A landscape with many valleys, sampled at points; each row gives a point and its height.
A ball rolls from a point to whichever of its 2 nearest points has the largest drop for the distance, and stops where none of them is lower. Distance is the straight distance between rows; heights are no part of it.
Z_277: [124 132 114 146 117 131 133  82 179  78 126 192 111 110  96  82 124 118
 140 140 124  71 111 169 122 115 141 152 128 133 142 141 117 111 107 164
 125  83]  (h 22.2)
Z_564: [137 104  90 132 138 168 128 167 124 116 142 117 124 142 111 107 125 116
  99  61 133 137 152 111 115  89 103 125 123 153 105 128 138 147 158 117
 168 183]  (h 33.6)
Z_488: [137 159 127 117 118 136  93 172  68 196 110 132 179 137 145 161 116 120
 127 116  93 174 155  71 158 115 148  88 186 125 142 154 132 166 196 110
 113 164]  (h 23.4)
Z_511: [140 138 101 142 102 157 140 106 172 135 151 136 101 150 146 127 139 100
 107  93 154  89 107  75 154  86 132 157  72  99  82 146 105 187 117 136
  78 116]  (h 45.6)
Z_237: [ 85  73 145 154 148 102 185 122 151 127 142  32  80 143 109 127 168 173
 115 127 165 115 124 143 103 154  65 149  77 121  59 110 158 117  67  74
 132 160]  (h 28.4)
Z_967: [103  88 141 160 144 105 190 146 147 119 156  67  95 130 100 115 167 163
 105 104 159  93 127 141 101 143  71 167  70 120  64 126 145 133  88  87
 143 157]  (h 26.1)
Z_366: [148 168 153 141 116 108 119 186 116 150 157 121 113 152 151 143 151 134
 129  95 121 110 106 104 133 120 151 165  86 105  83 134 126 172 153 121
 126 122]  (h 33.5)
Z_401: [ 96  97 110 176 132 148 153 127 156 107 122 128 118 123  67  66 119 136
 112 106 146 104 133 100 111  89  89 132 116 134 122 146 125 136 127  94
 150 167]  (h 23.5)
Z_821: [143 148 126  94 136 119  92 183  70 151 122 143 181 124 143 148 130 125
 131 109  80 163 158 122 148 118 143  97 190 152 146 138 141 138 194 127
 152 161]  (h 15.2)
Z_436: [150 126 116 116 151 138 121 158 141  61 119 170  82 133 108  89 103 147
 137 128 108  95 103 197  97 133 139 168 124 155 124 101 137 108 130 192
 211 102]  (h 32.7)
Z_242: [175 170 118  64 127  91  86 168  94 100 153 135 133 131 206 170 148 110
 119 110  92 131 142 153 143 142 172 132 143 138 114  91 134 114 154 179
 152  85]  (h 47.6)
Z_643: [128 158 124 148  99 130 119 133 129 133 137 165 140 136 123 113 131 116
 125 114 113 103 117 102 138 105 149 137 117 110 129 154 125 161 162 127
 106 121]  (h 24.6)
Z_666: [128 139  72 118 109 202 109 104 157 119 114 188 122 133 104 106  98 102
 115  98 104 111 125 118 142  78 144 117 166 137 140 148 131 160 154 161
 144 132]  (h 48.3)
Z_610: [117  82 128 123 173 124 155 157 126 144 128  40  90 140 132 159 144 155
 114 116 156 168 133 154 105 158  84 132 105 147  94  79 155  89  91 100
 148 164]  (h 33.4)
Z_698: [150 169 146 134 139 106  96 213  88 141 138 138 112 155 147 135 121 146
 141  96  92 134 118 116 120 134 152 160 117 125 104 121 145 152 166 129
 172 136]  (h 38.9)
Z_232: [121  99 103 132 128 151 139  85 174  75 104 180 121 108  67  78 107 128
 145 141 126  91 121 160 113 111 125 117 161 160 177 134 127  87 108 151
 153 125]  (h 16.1)
Z_833: [121 107 174 108 108 105 136  65 112 148 126 105 172 118 164 160 150 102
 132 199 176 146 141  94 160 151 131 101 128 104 129 159  94 144 103 126
  42 117]  (h 50.8)
Z_955: [125 185 133 113 105 102  96 158  87 129 116 196 207 109 124 128 159 116
 129 126  67 107 144 122 147 113 172 124 179 121 147 192 114 163 200 115
 118 141]  (h 34.5)
Z_958: [101 113 103 124 112 153 145  32 150 138 105 153 151 120 105 116 115 115
 133 163 153 124 141 104 139 121 127  86 159 123 183 140 103 115  99 106
  74 130]  (h 63.6)
Z_284: [150 173  73  66  96 159  82 101 124 110 121 177 132 118 167 142 109  93
 117 129  81 128 144 154 167 122 174  87 207 141 169 129 115 124 163 186
 131  70]  (h 38.1)
Z_328: [114 121 178 123 123  86 133  97  87 127 122 148 216  85 116 118 166 126
 141 194 136 133 158 125 137 145 127 114 158 131 152 185 115 125 131 103
  93 139]  (h 48.0)
Z_153: [106 162  93 148  85 163 122  58 192 159  93 176  92 150 137 120  57 119
 140 148 130 120  72 111 134 135 159 124 123  67 188 101 113 129  90 158
  83  62]  (h 45.1)
Z_830: [150 137 141 131 151 113 111 183 139 118 131 119  57 155 140 136 112 160
 143 121 116 116  83 165 110 161 148 156  98 118 105  85 142 116 116 159
 173  96]  (h 43.7)
Z_169: [152 178 137 138 101  98 115 165 134 134 176 128 106 142 178 149 159 117
 114  92 121  94 105 105 142 124 159 171  61  84  76 135 117 185 134 136
 100  85]  (h 37.7)
Z_470: [107 175 108 108  79 142 116  66 132 150 123 190 166 122 133 142 132  88
 111 156 110 119 140 108 177 119 175  91 170  90 170 174  83 164 141 132
  52  95]  (h 39.1)
Z_670: [160 101  92  92 161 157 123 159 128  69 126 137  91 134 119 107 108 125
 128 106 111 122 131 185 109 115 129 145 149 168 119  89 147 103 136 178
 218 134]  (h 38.3)
Z_656: [153 145  96  97 115 139 109 116 155  61 144 182 114 119 155 115 137 101
 113 116 104  85 124 175 128 115 147 146 131 145 117 121 129 133 143 196
 160  76]  (h 64.4)
Z_165: [148 159 168 133 167  93  87 234  64 166 124 115 120 154 134 157 108 157
 149 114  88 175 113 131 114 159 138 141 129 141 128 102 164 115 160 124
 174 143]  (h 40.1)
Z_67: [125 129 131 164 111 140 127 170 124 157 151 116 136 150 118 122 138 118
 104  72 141 120 135  70 127  88 112 144  88 106  86 151 121 182 162  87
 114 171]  (h 7.8)
Z_361: [118 157 160 136 116  91 111 149  78 133 127 179 232 102 107 114 171 122
 131 137 100 121 158 118 139 110 149 117 170 123 140 204 114 153 194  89
 120 167]  (h 31.1)
Z_312: [119  99 106 161 141 171 137 144 170 125 103 107  52 154  87 108  68 151
 130  99 150 134  95 109 111 107  89 127 108 122 129  94 127 126 110 136
 160 147]  (h 23.7)
Z_20: [131  74 106 108 157 155 147  75 137 103 107 116 150  90 116 115 124 108
 142 159 141 148 167 158 112 129 103  87 178 181 182 113 135  65 105 123
 132 148]  (h 4.5)
Z_603: [136 133 137 127 151 140 100 147 111 184 103  91 121 140 143 169  84 137
 155 139 121 199 130 109 135 147 125  89 158 143 163  91 139 102 134 124
 124 136]  (h 30.9)
Z_825: [109 143 156 193 117 108 155 184 122 160 143  95  87 161  90 120 136 147
 123  84 141 100  95  83 101 119 106 181  56  82  72 152 128 189 128  80
 134 161]  (h 21.5)
Z_987: [113 113  97  88 109 175 127  31 123 162  91 141 169 125 129 158 102  94
 123 181 140 170 158 110 162 148 142  46 207 125 211 136 103 128 109 123
  68 110]  (h 60.6)
Z_114: [150 121 123  73 131 121 111  92  96 136 119 109 168 102 174 175 127  99
 132 175 127 188 162 138 156 155 143  67 198 153 185 117 125 102 138 144
  99 105]  (h 56.7)
Z_547: [160 149  90 115 101 168  96 115 159 128 148 140  83 157 166 141 107  97
 110  84 123 115 115 103 156  98 153 137 110 118 100 114 124 179 140 183
 110  90]  (h 51.6)
Z_504: [ 86  83 157 158 169 104 172 144 128 149 124  28  96 129 109 135 153 174
 114 137 163 154 125 148  85 168  49 136  90 136  79  98 172 102  78  65
 148 163]  (h 30.5)
Z_585: [111 197  85  95  67 162 100  78 118 151 117 195 171 124 134 148 132  86
 105 137  78 110 137 108 194 112 189  95 189  88 158 181  93 176 169 153
  70  94]  (h 42.1)
Z_685: [170 181  98  58 102 118  87 144  93 106 137 152 144 129 198 163 131 102
 119 120  72 141 153 153 159 129 173  99 186 144 149 115 120 123 176 185
 136  74]  (h 43.3)
Z_777: [ 96 105 148 167 148 125 143 123 129 100  96 150 146 102  49  65 115 161
 152 137 116 114 133 154  82 126  97 131 149 151 167 145 146  78 129  97
 173 163]  (h 15.3)
Z_491: [162 154 106 107 133 166  72 191 110 143 117 142  57 187 147 129  69 149
 146  85  93 150  94 124 138 129 154 145 127 131 111  81 146 163 156 201
 197 114]  (h 24.1)
Z_430: [119 110 139 170 166 135 128 213 124 131 104 101  47 160  67 105  84 181
 125  94 128 136  92 135  94 137  91 169  95 129 112 100 147 129 123 125
 214 170]  (h 9.5)
Z_439: [117  86 148 119 153 119 151 127  85 134 144  79 197 109 133 130 166 113
 110 138 153 170 183 118 121 129  85 112 125 150 100 144 132 122 133  84
 126 193]  (h 45.4)
Z_786: [163 136 122  78 169  95 114 202  82  89 141 130 133 129 152 138 140 128
 131 110  81 155 145 176 111 137 140 144 154 164 126  96 157  85 155 155
 200 139]  (h 30.7)
Z_90: [153 149 126 120 141 147  71 206 107 164 115 113  67 177 143 150  70 152
 139  80 101 167 105 116 131 137 148 145 128 133 121  79 149 147 152 166
 181 138]  (h 15.1)
Z_681: [125 109 112 152 104 147 158 107 168 137 162 104 119 147 138 124 157 112
 101  98 167  88 113  65 146  92 112 151  56  89  73 154 101 190 111 106
  67 144]  (h 44.0)
Z_653: [133 101 165  94 155  60 158 116  79  92 157  92 201  86 146 131 200 127
 132 177 140 137 179 168 131 164 116 141 136 149 109 146 135  89 117 115
 119 141]  (h 42.8)
Z_646: [ 64 106 217 174 127 101 159  76  99 164  90  90 190  90  89  96 137 177
 171 206 189 171 137  96  97 151  69 121 119 115 122 150 135 114  64  66
 115 140]  (h 12.5)
Z_703: [103 154 108 145  79 140 135  44 201 138 104 166 109 139 135 120  86 121
 141 160 138 107  91 128 134 139 149 110 114  80 182 118  96 108  69 145
  59  50]  (h 47.5)
Z_434: [109 126 160 168 150  84 160 150 138  93 131 126 100 122  81  90 140 179
 146 143 121  83  99 183  90 154 111 173 102 135 119 114 153  88 105 119
 171 115]  (h 38.2)
Z_803: [134  96 115 122 164 150 113 172 115 132  94 113 122 124 101 128  78 141
 136 113 116 175 146 142 104 125 102 105 168 171 158  96 155  85 146 122
 183 179]  (h 22.9)
Z_763: [128 132 132 135 135 113 138 117 170  62 133 173  97 111 104  79 126 147
 141 147 114  72 103 189 104 134 140 164 111 138 138 121 129  92 105 171
 163  80]  (h 26.7)
Z_273: [135 115 158 106 153  68 160 132  97  88 156 101 164  92 143 137 178 131
 142 163 127 123 151 178 118 163 129 147 131 150 121 129 144  82 113 119
 136 128]  (h 41.4)
Z_926: [118  95  96 158 133 164 144 180 132 122 142 107 104 141  94  98 119 130
  79  47 147 127 146  95 102  88  87 145  94 136  85 135 135 167 146 103
 180 198]  (h 37.8)
Z_607: [108 135  72 125 116 195 121  78 168 106 101 217 138 120  73  89 113 104
 114 104 103  90 129 136 140  77 138 119 181 136 159 166 115 143 146 142
 133 136]  (h 50.9)
Z_848: [156 114 111  85 169 109 135 181 102  79 146 114 106 129 147 134 155 133
 125 103 111 125 142 182 102 135 130 154 129 162  98  91 155  95 129 152
 197 144]  (h 35.4)
Z_441: [136 148 158 179 157 114 116 223 112 148 112 110  42 174  87 118  94 184
 134 100 121 127  71 136  99 145 109 177  78 104  98 102 146 146 125 127
 196 150]  (h 17.5)
Z_814: [ 81 104 206 156 148  99 161 103  93 155 106  75 177 101 101 125 151 171
 150 194 170 168 144 123 103 158  78 122 117 131 111 140 150 103  89  73
 126 148]  (h 9.7)
Z_32: [145 140 129 144 123 133 110 158 156 151 133 100  54 161 160 157 110 139
 131  92 132 123  86 108 130 133 145 146  81 101 101  89 126 148 111 136
 123 114]  (h 44.9)
Z_852: [117 123 178 151 110  93 154 127 109 157 163 104 175 139 148 137 174 123
 113 146 165 116 130  69 145 123 123 151  67  82  81 171 105 182 131  85
  63 164]  (h 38.6)
Z_12: [112 122 182 160 151  81 161 154  98 150 147  80 142 132 117 134 168 161
 134 150 147 140 129 130 104 156  98 152  93 125  90 130 155 125 114  76
 128 147]  (h 16.7)
Z_326: [157 110 147  75 157 100 118 111  79 136 113  66 165 106 185 194 135 110
 138 190 135 205 152 144 148 173 129  82 168 149 157  96 134  76 121 140
 104 106]  (h 54.9)
Z_374: [114 115 170 122 105 116 133  57 124 185 104 110 151 121 164 171 111 119
 143 201 177 167 116  83 147 163 135  89 128  90 161 126 105 128  94 117
  45  94]  (h 52.3)
Z_197: [121 154  95 154  95 174 114  88 190 164  99 151  66 164 128 127  51 126
 141 121 136 116  69  94 135 117 151 130 104  71 158 101 116 140 102 165
 104  74]  (h 41.9)
Z_807: [143 101 151 110 152 104 142 120 110 140 138  72 136 115 168 170 151 129
 132 158 154 163 133 138 134 158 120 116 125 139 118 104 136  98 109 114
 101 123]  (h 38.5)
Z_415: [130  84 104 114 168 150 135 171 141 144 145  47  72 154 151 160 137 137
 101  71 150 160 133 124 122 133  94 132  95 141  80  77 145 123 102 109
 148 170]  (h 37.1)
Z_140: [130 139 169 132  94  91 131 117 100 149 163 121 185 129 166 149 178  99
 112 159 156 113 134  73 162 131 140 137  91  83  85 176  93 187 138 106
  39 134]  (h 36.4)
Z_385: [155 100  83  90 133 175 121  79 160 109 118 134  94 119 147 139  93  93
 123 134 131 137 142 148 137 116 139  92 175 166 168  87 128  93 106 174
 126  92]  (h 18.9)
Z_349: [137  80 135 113 169 117 155 127 134 123 135  59 109 122 143 158 146 136
 127 138 151 149 140 154 118 152 103 123 118 151 105  91 144  80  94 115
 139 138]  (h 36.1)
Z_834: [120 146 146 180 113 125 135 184 117 177 148 100 111 159 120 135 134 146
 113  83 142 132 108  59 119 110 112 158  57  84  82 143 125 188 138  67
 114 174]  (h 15.8)
Z_254: [156 139  98 119 112 158 106 136 171 128 136 125  57 167 158 155 103 120
 123  83 131 114  89 112 144 120 148 152  87 116  87  90 130 162 122 172
 134  94]  (h 48.4)
Z_160: [ 98  82 124 162 125 131 176  93 143  85 142 132 158  98  76  64 155 139
 123 120 147 100 162 131 106 103  83 133 114 154 117 169 123 124 104  88
 145 178]  (h 19.2)
Z_513: [102 162 157 137 105 103 113  89 108 153  90 188 200 106 101 124 130 131
 150 188 113 138 130 130 136 146 160  92 177 113 199 170 110 125 144  99
  92 115]  (h 44.8)
Z_403: [110 101 203 133 155  79 161 112  92 150 132  58 172 105 136 139 175 158
 142 191 170 153 141 137 115 173  94 137 102 131  94 136 143 110  94  89
 108 138]  (h 12.8)
Z_528: [154  89  76  96 129 165 155  87 168  76 164 120 116 122 155 125 159  82
 100  88 157  90 145 133 144 100 121 138 109 147  98 119 114 135 106 156
 110 122]  (h 57.3)
Z_248: [143 126 149 106 137  86 142 127 130 124 157  86 122 116 183 167 171 124
 130 155 144 117 128 151 136 165 144 137  93 115  97 117 121 114 104 126
  88  91]  (h 41.2)
Z_529: [112 114 176 126 118  97 136 101  92 148 132 126 199  99 131 131 160 118
 140 190 161 145 145  97 138 145 119 113 131 113 132 171 106 130 118 100
  76 139]  (h 49.2)
Z_18: [112 168 131 127  70 122 125  66 129 144 133 181 182 123 138 132 148  95
 117 164 126 105 130  96 171 116 160 114 129  82 140 181  76 170 135 125
  35 113]  (h 35.9)
Z_47: [116 133  81 109 105 172 133  54 162  87 120 198 153 108 105 103 144  87
 110 123 119  90 144 139 154  88 143 114 166 138 151 166 106 137 123 148
  96 113]  (h 53.2)
Z_548: [125  95 112 166 156 159 141 184 143 114 106 101  51 150  77  91  80 159
 112  97 142 139 106 141  94 115  83 145 106 144 108 103 138 129 119 133
 211 174]  (h 16.6)
Z_172: [145 179  69 114  87 183  96  92 156 136 137 182 112 150 153 132 111  81
 104  90 107 106 115  96 164  84 160 130 139 105 112 138 119 186 156 178
 106  90]  (h 50.3)
Z_972: [134 109 116 139 137 142 141 138 137 113 145 124 127 127 116 110 127 125
 122 103 140 122 141 120 123 108 116 131 125 145 112 132 130 134 140 113
 136 158]  (h 28.7)
Z_565: [135 108  98 121 145 166 102 158 124 132  98 141 125 129 110 120  89 127
 135 101 108 157 144 128 124 109 124 103 178 160 159 111 145 116 162 134
 176 170]  (h 16.4)
Z_264: [115 133 139 126 127 118 114 144  82 138 103 172 223  96 100 120 155 130
 138 126 102 146 161 117 126 108 130 102 190 145 159 185 127 135 187  80
 140 180]  (h 27.9)
Z_70: [100  88 140 150 143 130 156 139 104 139 144  86 173 120 105 122 154 137
 101 119 162 154 172 100 111 112  77 125 109 144  99 164 130 135 131  70
 136 202]  (h 43.8)
Z_971: [125 154 131 107  96 140 104  98 101 200 104 126 159 137 156 177  93 111
 125 158 115 176 139  89 168 141 167  62 184 101 183 139 112 144 143 130
  70 115]  (h 60.8)
Z_222: [137 156 169 154 137  85 142 210 111  99 154 148  96 145  99  95 151 165
 128  98 110  85  98 161  92 144 132 198  81 118  90 133 151 144 134 133
 189 124]  (h 31.8)
Z_675: [106  82 130 153 174 147 130 176 113 140 109  78 121 122  90 121 101 146
 116 107 133 185 147 134  90 127  70 109 141 167 135 106 158  86 131  92
 184 196]  (h 28.0)
Z_217: [160 106 100  89 141 132 154 114 159  73 170 104 102 122 163 138 164 102
 105 101 139  85 142 164 130 125 137 154 101 148  90 106 130 116 109 163
 142 103]  (h 59.4)
Z_117: [113 104  87 101 114 188 139  22 160 137  99 149 138 114 127 142  92  97
 125 164 148 148 152 116 149 135 129  62 188 136 205 120 107 113  96 127
  74 107]  (h 62.1)
Z_849: [118 152 164 177 128  96 152 181 123 118 151 136 115 143  95 100 152 151
 121  91 121  82 104 120 105 127 125 184  75 108  83 149 138 160 133 103
 157 140]  (h 27.3)
Z_421: [143 109 121 126 142 133 134 150 152 153 148  61  78 154 168 169 145 132
 115 100 155 128 107 114 140 132 118 142  79 117  75  97 130 143  98 112
 109 129]  (h 41.3)
Z_243: [136 131 106  83 110 147 120  76 123 163 101 130 154 116 160 173 107  99
 130 164 122 165 150 120 173 147 156  55 202 127 201 128 105 121 135 148
  80  99]  (h 58.7)
Z_506: [127 147 133 141 111 119 138 123 127 111 152 170 176 120 116 103 159 111
 121 117 125  91 137 112 135  97 138 150 117 124 115 174 114 158 148 113
 100 135]  (h 28.8)
Z_944: [120 104 146 142 120 120 154 139 122 157 163  69 141 149 151 146 176 123
 108 109 171 116 133  74 138 122 106 149  58  91  53 154 107 176 113  77
  78 163]  (h 40.9)
Z_578: [102  81 118 131 140 135 161  85 131  90 134 138 180  90  85  76 158 120
 126 134 142 115 179 141 126 107 100 108 149 160 144 164 120 112 121 100
 128 174]  (h 15.7)
Z_983: [116  67 125 119 148 136 154  85 114 106 125 108 177  85 102 111 151 122
 135 147 160 150 185 143 116 122  86 100 162 180 146 143 130  79 117  98
 143 182]  (h 11.2)
Z_533: [154 146 145  83 154  86 102 160  72 135 129  95 142 118 186 190 138 129
 137 155 102 188 144 156 139 159 149 105 159 154 147  92 137  79 141 147
 131 103]  (h 52.7)
Z_49: [120 147 178 161 130  82 146 154 125 156 151  89 114 137 141 142 159 159
 138 139 144 115  96 109 114 149 124 163  68  93  86 130 138 145 108  90
  94 122]  (h 21.3)
Z_411: [133 147 131 123 110 132 111 139  89 165 136 140 193 136 141 149 143 103
 115 117 123 149 155  69 158 106 135 106 151 122 123 169 112 179 173 100
  87 169]  (h 29.4)
Z_211: [150 121  83 112 128 191 113 123 156 102 119 175  84 145 111 106  84 120
 118  97 118 118 116 138 127  92 139 135 147 143 136 112 137 142 149 182
 173 122]  (h 44.3)
Z_80: [117 126 147 126 107 105 141  50 140 133 116 123 136 102 148 140 116 121
 149 206 153 133 120 147 131 170 147  86 135 114 188 122 100  89  82 137
  62  63]  (h 51.8)
Z_716: [102 153 144 174  94 112 154  93 165 141 150 155 138 132 113  96 140 127
 132 140 144  78 100  89 138 117 136 156  71  77 117 164 100 157 109 108
  59 113]  (h 28.9)
Z_662: [ 82 116 155 171 134 123 128 117 122 131  76 162 171  96  52  77 106 159
 165 146 121 135 140 133  90 124 103 109 166 149 184 158 137  92 137  83
 163 164]  (h 19.1)
Z_218: [104 150 182 139 115  81 123  81 103 133  96 168 211  82 104 111 141 141
 160 208 128 140 133 147 120 162 143 104 165 125 190 169 125 102 119 104
 110 113]  (h 46.4)
Z_335: [148 113 138  99 169  76 154 161 110  81 160 100 122 119 141 130 163 142
 128 131 122 122 146 198 107 160 125 157 124 156 113  97 159  74 115 138
 169 123]  (h 39.0)
Z_135: [169 182 129  70 116  88  82 170 101 122 165 110 111 148 219 187 150 118
 119 108  95 134 128 135 156 150 168 140 112 124  98  93 120 139 143 167
 127  78]  (h 47.1)
Z_360: [110 116 133 134 137 133 123 143 104 119  95 172 187  90  78 103 130 137
 147 134 104 133 152 144 111 115 124 109 186 160 170 167 140 105 166  92
 166 171]  (h 23.8)
Z_701: [113 181 139 132  99 109  98 126 121 146 106 203 165 118 110 116 118 135
 152 147  92 113 117 137 131 131 176 116 169 112 175 162 118 128 164 125
 118 103]  (h 41.6)
Z_872: [153 165 156 100 137  72  89 179  95 137 135 110 120 131 188 179 127 141
 147 150  92 163 121 170 130 175 161 113 145 139 142  83 140  82 139 149
 140  87]  (h 50.7)
Z_798: [135  90  97 105 147 169 139  71 154 113 105 120 115 107 126 135 104 114
 139 149 142 142 146 143 127 128 121  83 175 177 194  99 120  80 107 140
 130 123]  (h 11.3)
Z_485: [128  98  95 151 125 171 148  82 210  94 115 134  47 143  99  97  94 133
 133 123 150  84  76 138 115 107 112 153  96 119 125 104 119 119  76 171
 144  98]  (h 32.6)
Z_351: [147 156  88 120 102 175  87 109 159 120 111 197  83 147 134 113  75 113
 133 111  96 110 100 146 133 107 163 137 139 122 134 118 126 157 151 212
 156  71]  (h 38.8)
Z_432: [153 159  79  82  94 167  89 103 145 111 126 169 100 138 166 141  89  99
 122 120  98 121 122 151 148 121 169 111 171 135 148  99 124 131 147 203
 134  60]  (h 32.5)
Z_331: [134 120  91 139 118 178 128  96 193 121 105 148  58 141 119 108  63 131
 139 132 137 112  86 127 127 111 136 128 121 119 153  92 122 121 104 181
 129  86]  (h 37.0)
Z_60: [137 169 123 160  97 144 112 157 121 154 141 169 136 150 117 108 128 114
 117  79 115 107 121  73 139  87 147 149 105  99 105 173 125 198 176 102
 116 146]  (h 17.6)
Z_65: [167 126  90  70 140 138 116 137 137  61 159 136  90 139 175 143 147 111
 116 100 117 104 129 186 128 124 144 158 113 155  89  88 142 117 128 202
 184  90]  (h 61.9)
Z_828: [146  87 148  88 162  91 154 121  62 104 138  89 219  81 141 144 180 113
 120 153 137 177 195 154 133 143  97 118 161 164 122 145 140  93 140 109
 132 183]  (h 44.7)
Z_452: [130  97 130 134 161 152 109 123 135 175  92  78  89 136 126 159  64 142
 156 135 141 190 121 119 118 150 104  82 150 152 171  68 155  73 107 124
 130 138]  (h 34.4)
Z_595: [ 88  82 117 179 128 147 150 156 133 149 140  75 127 130 101 112 132 131
  94  85 157 153 156  80 103  98  60 119  93 132  97 140 128 153 125  67
 148 206]  (h 41.5)
Z_577: [160 152 118  85 139 114  94 199  76 112 114 157 152 133 148 142 130 130
 141 106  67 151 148 155 123 126 152 129 179 163 135 111 151 105 181 157
 193 141]  (h 24.5)
Z_737: [108 126 162 162 112  87 158 108 146 135 147 102 132 120 129 125 159 149
 134 149 153  92 107 115 121 138 121 152  71  99 104 143 121 139  94 100
  83 104]  (h 24.9)
Z_931: [142 109  78 106 120 163 146  67 168  77 155 154 142 111 130 107 164  83
 103 114 143  89 153 133 154  96 119 127 137 148 116 150 108 139 128 144
  96 125]  (h 55.3)
Z_318: [115 134 129 121 111 124 134  50 176 107 114 151 114 103 135 119 105 115
 143 174 143 106 116 155 129 153 140 107 123 119 188 114 106  88  83 151
  80  61]  (h 50.0)
Z_732: [132 124 137 116 114 115 133 118  94 133 155 126 198 120 149 139 177  97
 105 135 143 129 168  83 156 106 129 127 127 119 104 179 102 185 155  99
  71 167]  (h 33.1)
Z_183: [157 131  90  84 125 146 112 106 153  95 137 143  99 117 164 143 108 100
 132 127 118 115 126 166 136 122 157 113 148 149 151 102 123 105 124 180
 123  77]  (h 26.0)
Z_25: [133 210  85 101  68 163  78 107 128 154 127 191 137 146 157 144 111  87
 108  99  74 119 124 109 173 100 180 115 165  91 127 153 110 186 178 174
 106  68]  (h 46.6)
Z_329: [113 206 131 118  79 114  88 134 109 143 112 211 187 113 124 120 134 115
 128 144  67 107 130 129 147 127 186 118 171  93 169 186 111 153 192 128
 108 101]  (h 38.4)
Z_846: [100 179 133 170  73 117 140  69 160 141 138 184 164 125 121  98 154 105
 121 145 139  77 105  93 160 106 148 156  82  65 120 189  87 180 116 123
  36 100]  (h 32.1)
Z_628: [146 128 122 120 148 131  95 176 117 165 129  97  85 151 155 164  97 138
 136 112 115 163 114 122 139 135 136 119 128 139 121  81 144 119 138 139
 149 135]  (h 24.4)
Z_476: [151 165 135 107 147 103  86 190 113 120 135 138  84 147 168 148 113 148
 140 124  92 135  97 164 124 161 161 143 128 129 122  83 137 105 136 176
 167  82]  (h 47.2)
Z_947: [134 148 170 147 168  94 119 216  87 167 131  90 108 149 119 150 125 161
 145 108 115 167 113 130 105 154 114 147 110 136 108 104 162 114 139  96
 169 168]  (h 36.6)
Z_984: [133 115 146 138 156 104 137 162 144 105 131 104  63 134 115 121 136 167
 137 132 125 105  92 177 100 152 125 163  99 137 111  99 149  93 105 137
 167 110]  (h 40.7)
Z_144: [123  91 116 138 150 139 142 124 141  80 110 156 127 101  71  76 113 148
 149 137 118 107 141 171 101 117 113 130 158 171 163 125 144  79 133 126
 183 144]  (h 9.8)
Z_827: [153 149 145 108 119  88 112 147 121 129 160 102 117 133 189 179 153 119
 122 131 126 124 114 137 142 155 166 136 101 107 101 109 117 133 125 144
  92  81]  (h 43.6)
Z_903: [112 141 164 171 145  86 159 173 133  90 131 150  91 125  64  68 132 174
 143 130 115  62  88 178  85 140 116 191  88 118 105 140 147 115 117 123
 195 119]  (h 36.0)
Z_487: [105 105 123 151 127 139 149  68 147 124 113 142 146 114  99 104 118 128
 147 154 153 119 136 119 117 118 113 102 138 129 177 140 117 105 103 106
 101 140]  (h 64.6)
Z_503: [ 99  86 143 150 136 105 177 108 144 103 152 101 136 109  98  90 166 146
 129 135 154  93 142 139 112 129  86 154  96 140 102 141 129 112  92  97
 124 153]  (h 22.5)
Z_193: [114  86 102 167 130 162 156 104 191  94 120 127  77 136  78  76  99 138
 117 105 152  92 105 116 104  97  87 150 102 125 125 124 121 125  94 133
 154 140]  (h 28.2)
Z_731: [115 113 144 158 171 141 111 198 105 171 107  70  94 149 106 142  89 162
 132 103 125 195 127 126  95 140  86 121 114 142 122  89 160 101 133  95
 176 187]  (h 32.2)
Z_238: [111 125 163 147 122 112 138  68 130 161  93 119 138 119 131 136 101 145
 164 194 155 153 107 112 120 157 133  96 129 116 176 115 123  95  88 109
  87  92]  (h 53.4)
Z_991: [133  91 107 139 147 176 122 122 160 155 101  95  78 144 115 138  68 136
 136 111 147 160 117 108 123 117 108  94 139 150 158  82 140 105 111 129
 137 146]  (h 30.1)
Z_182: [142 177 124 155  90 131 120 134 168 140 152 142  87 159 150 131 133 118
 122  87 128  87  84  97 136 108 143 179  53  74  78 140 121 192 129 147
 107  84]  (h 41.7)

Call two points neighbours if one is among the 2 nearest of the other. Go from one point of each pair to the other, from neighbour to neighbour, staying as low as possible. Name the highest point that can't be avoided.
Z_430 and Z_90 -> Z_452
Z_144 and Z_821 -> Z_670
Z_366 and Z_814 -> Z_547
Z_565 and Z_366 -> Z_165

For each start below, name the point where the ball stops.
Z_452 -> Z_430
Z_326 -> Z_67
Z_436 -> Z_144
Z_931 -> Z_20
Z_165 -> Z_565
Z_827 -> Z_610
Z_547 -> Z_610
Z_564 -> Z_20
Z_329 -> Z_144
Z_80 -> Z_20
